Points on a hilly landscape, in no order, each with its height.
From any point a ball takes the steepest step (drop divided by distance) to one of its 5 nearest points. It stops when none of these is lower. Distance is the straight distance between rows; heights are no part of it.
dore: [ 33   6 -22   0  16  -9   5  -1]  height 24.8
Gubaf: [ -9   9   6 -10  10 -10  -9  14]  height 24.2
Poro: [ 36   7 -24  -4  14  -5   9  -6]  height 26.8
tigim: [ 33   6 -20   3  -5  11  21 -13]  height 53.2
tobab: [10  6 -5  2 -7 10 11 -1]  height 79.5
pibem: [-38  -4  27  -2  -4   1 -12  20]  height 11.9
vefo: [ -1   8   1 -10  12 -10  -8  11]  height 10.8
Tutob: [ 6  6 -3  1 -6  9  7  2]  height 61.6
goze: [-20   8  13 -10   5  -4  -8  16]  height 55.9
feg: [  4  -4   0   7 -13   9   2  -3]  height 48.1
peb: [ 7  9 -5 -3  1  3  8  0]  height 63.4
togez: [ 14   6 -10   2  -6  10  11  -4]  height 87.7
Feza: [-25   2  17  -4  -3   2  -6  16]  height 60.3
Fik: [ 22   4 -12   6  -9  13  14  -8]  height 80.4
Temib: [ -1   5   6  -6  13 -19 -14  22]  height 40.7
Moko: [-7  9  4 -8  1  2  1  9]  height 33.7
med: [-22 -15  17   2 -11  -1 -14  -5]  height 16.6
gobof: [  6   7  -2  -5  13 -14  -7  12]  height 20.0
Budi: [ -6 -11   5   6 -12   4  -7  -5]  height 24.9
Fogu: [-10  -7   9   6 -11   6  -5   5]  height 23.2
Figok: [-33 -16  27   1  -9  -3 -18   3]  height 22.5
fede: [ 25   3 -15   3  17 -13   0  10]  height 21.2
Fup: [-17  -8  10   6 -13  11  10 -37]  height 62.8
ril: [ 34  13 -24  -4   9   1  15 -10]  height 26.7
vobil: [-17 -13   8  -2  -9   1  -5 -25]  height 26.5
geke: [ 16  12 -10  -6   9  -7   3   0]  height 44.1
losa: [-33 -13  27   3  -9  -1 -16  12]  height 37.0
zik: [-32 -16  22   1  -8  -5 -18 -11]  height 13.4
bomop: [-27 -14  22   4 -11  -1 -16   3]  height 23.5
sirav: [-14   9   9 -12   8 -10 -11  16]  height 39.9
Sagu: [ 22   2 -12   8  20 -12   0  18]  height 23.9
gozu: [-22 -14  14  -1 -11  -2 -13 -11]  height 14.5
dilas: [  4 -12  -5   3 -14   7  -3 -21]  height 55.6
nosen: [-31 -13  20  -2  -8  -1 -10 -23]  height 3.0
lofu: [-17   8  10  -7  -1   1  -3  13]  height 42.1
todam: [ 28  10 -19  -7  11  -7   7  -3]  height 30.5
giso: [-15  11   8 -11   6  -5  -5  14]  height 38.3
Bev: [-4 11 -1 -9  5 -2  1  7]  height 27.5
sogez: [-37 -13  30   2  -7  -1 -18  16]  height 43.4
kuges: [ -2 -12   2   4 -13   6  -5  -9]  height 32.1
Moso: [ 16   2 -10   5  -9  11  12  -6]  height 92.1
baner: [ 10   2  -9   8  23 -11   1  28]  height 29.6
pasar: [ 16  -9 -10   6 -15   9   3 -16]  height 78.4
Kot: [-10 -13   6  -1 -13   2  -5 -24]  height 35.2
fosom: [  7   3  -1   7  21 -15  -6  28]  height 34.9
Geg: [-29 -14  22   5  -7   2 -15  12]  height 38.2
nusi: [-32   0  21  -4  -1   2 -11  20]  height 73.1
lonid: [-19  -8  13   6 -11   9  10 -36]  height 64.3
dofur: [-1  7  1  1 -5  6  5  3]  height 41.6
Bito: [ -3  -2   2   4 -10   7   2   1]  height 32.2
Pase: [ 36  13 -24  -2   2   9  23 -14]  height 42.2
ras: [ 26  11 -19  -4   3   6  14  -8]  height 41.5
nerid: [  9  -4  -3   7 -15  11   4  -6]  height 7.2
nufof: [ 13 -12 -10   3 -15   6   0 -26]  height 64.7
sav: [ 37   2 -24   5  16  -8   5   6]  height 23.8
deti: [ 22  13 -15  -4   4   3  14  -6]  height 52.6
namo: [ 17   4 -24   9  32  -4  10  29]  height 27.8
tere: [ 26   5 -16   3  -6  11  17  -8]  height 67.0
rizov: [-15   3   9   0  -4   6   0  12]  height 35.3
bezo: [  5   8  -5  -9  10 -10  -4   7]  height 21.9
Mub: [-14  -9   5   1 -13   9   7 -36]  height 54.4
zega: [ 18  11 -14  -6   5   1  10  -4]  height 55.5
Bebun: [-25   8  18 -11   5  -6 -11  18]  height 77.0
vokuv: [ 31   2 -21   7  18 -11   5  10]  height 23.1
madi: [-28 -10  18   0  -8   2   1 -30]  height 34.6
zimef: [ 1  9  0 -4 -1  4  4  6]  height 40.0
tigip: [-18 -13  11   5 -12   3 -12  -5]  height 18.3
sero: [-28 -16  19  -2  -9  -3 -15 -13]  height 11.7
zuzut: [ 10   8 -10  -7  11  -9  -2   5]  height 31.0
Kuv: [ 12   4 -18   8  30 -11   8  31]  height 30.2
Zoz: [ -2 -13  -2   1 -14   4  -4 -22]  height 47.1
Rezol: [ 33  11 -23  -3   1   7  20 -11]  height 39.5
tum: [ 19  10 -14  -1  -2   7  15  -5]  height 63.9
Gepip: [ 26   2 -22  13  25  -9   8  22]  height 24.5
temi: [-26  -9  20   6 -12   7   8 -34]  height 61.7
dini: [ 16   8  -9  -5  13 -12  -2   7]  height 30.4
pote: [-5 -2  4  4 -9  7  2  5]  height 27.9
fipu: [-20 -10  17   6 -10   2  -9   8]  height 27.0
pir: [ 13   7  -7  -4  13 -14  -6  13]  height 25.6

Where does a ball stop that starts at each point below?
Fik -> ril
Kot -> nosen
baner -> fede
bomop -> nosen
Bebun -> vefo
Feza -> nosen
Poro -> fede
tobab -> nosen
peb -> vefo
todam -> fede

Call two points neighbours if one is among the 5 nearest of the other. Go from one point of each pair to the other, from neighbour to neighbour, staying as low as possible. Name the highest point that can't be avoided.
fede, nosen -> rizov
fede, ril -> Poro
pibem, vefo -> losa
vefo, fede -> pir
nerid, nosen -> Bito
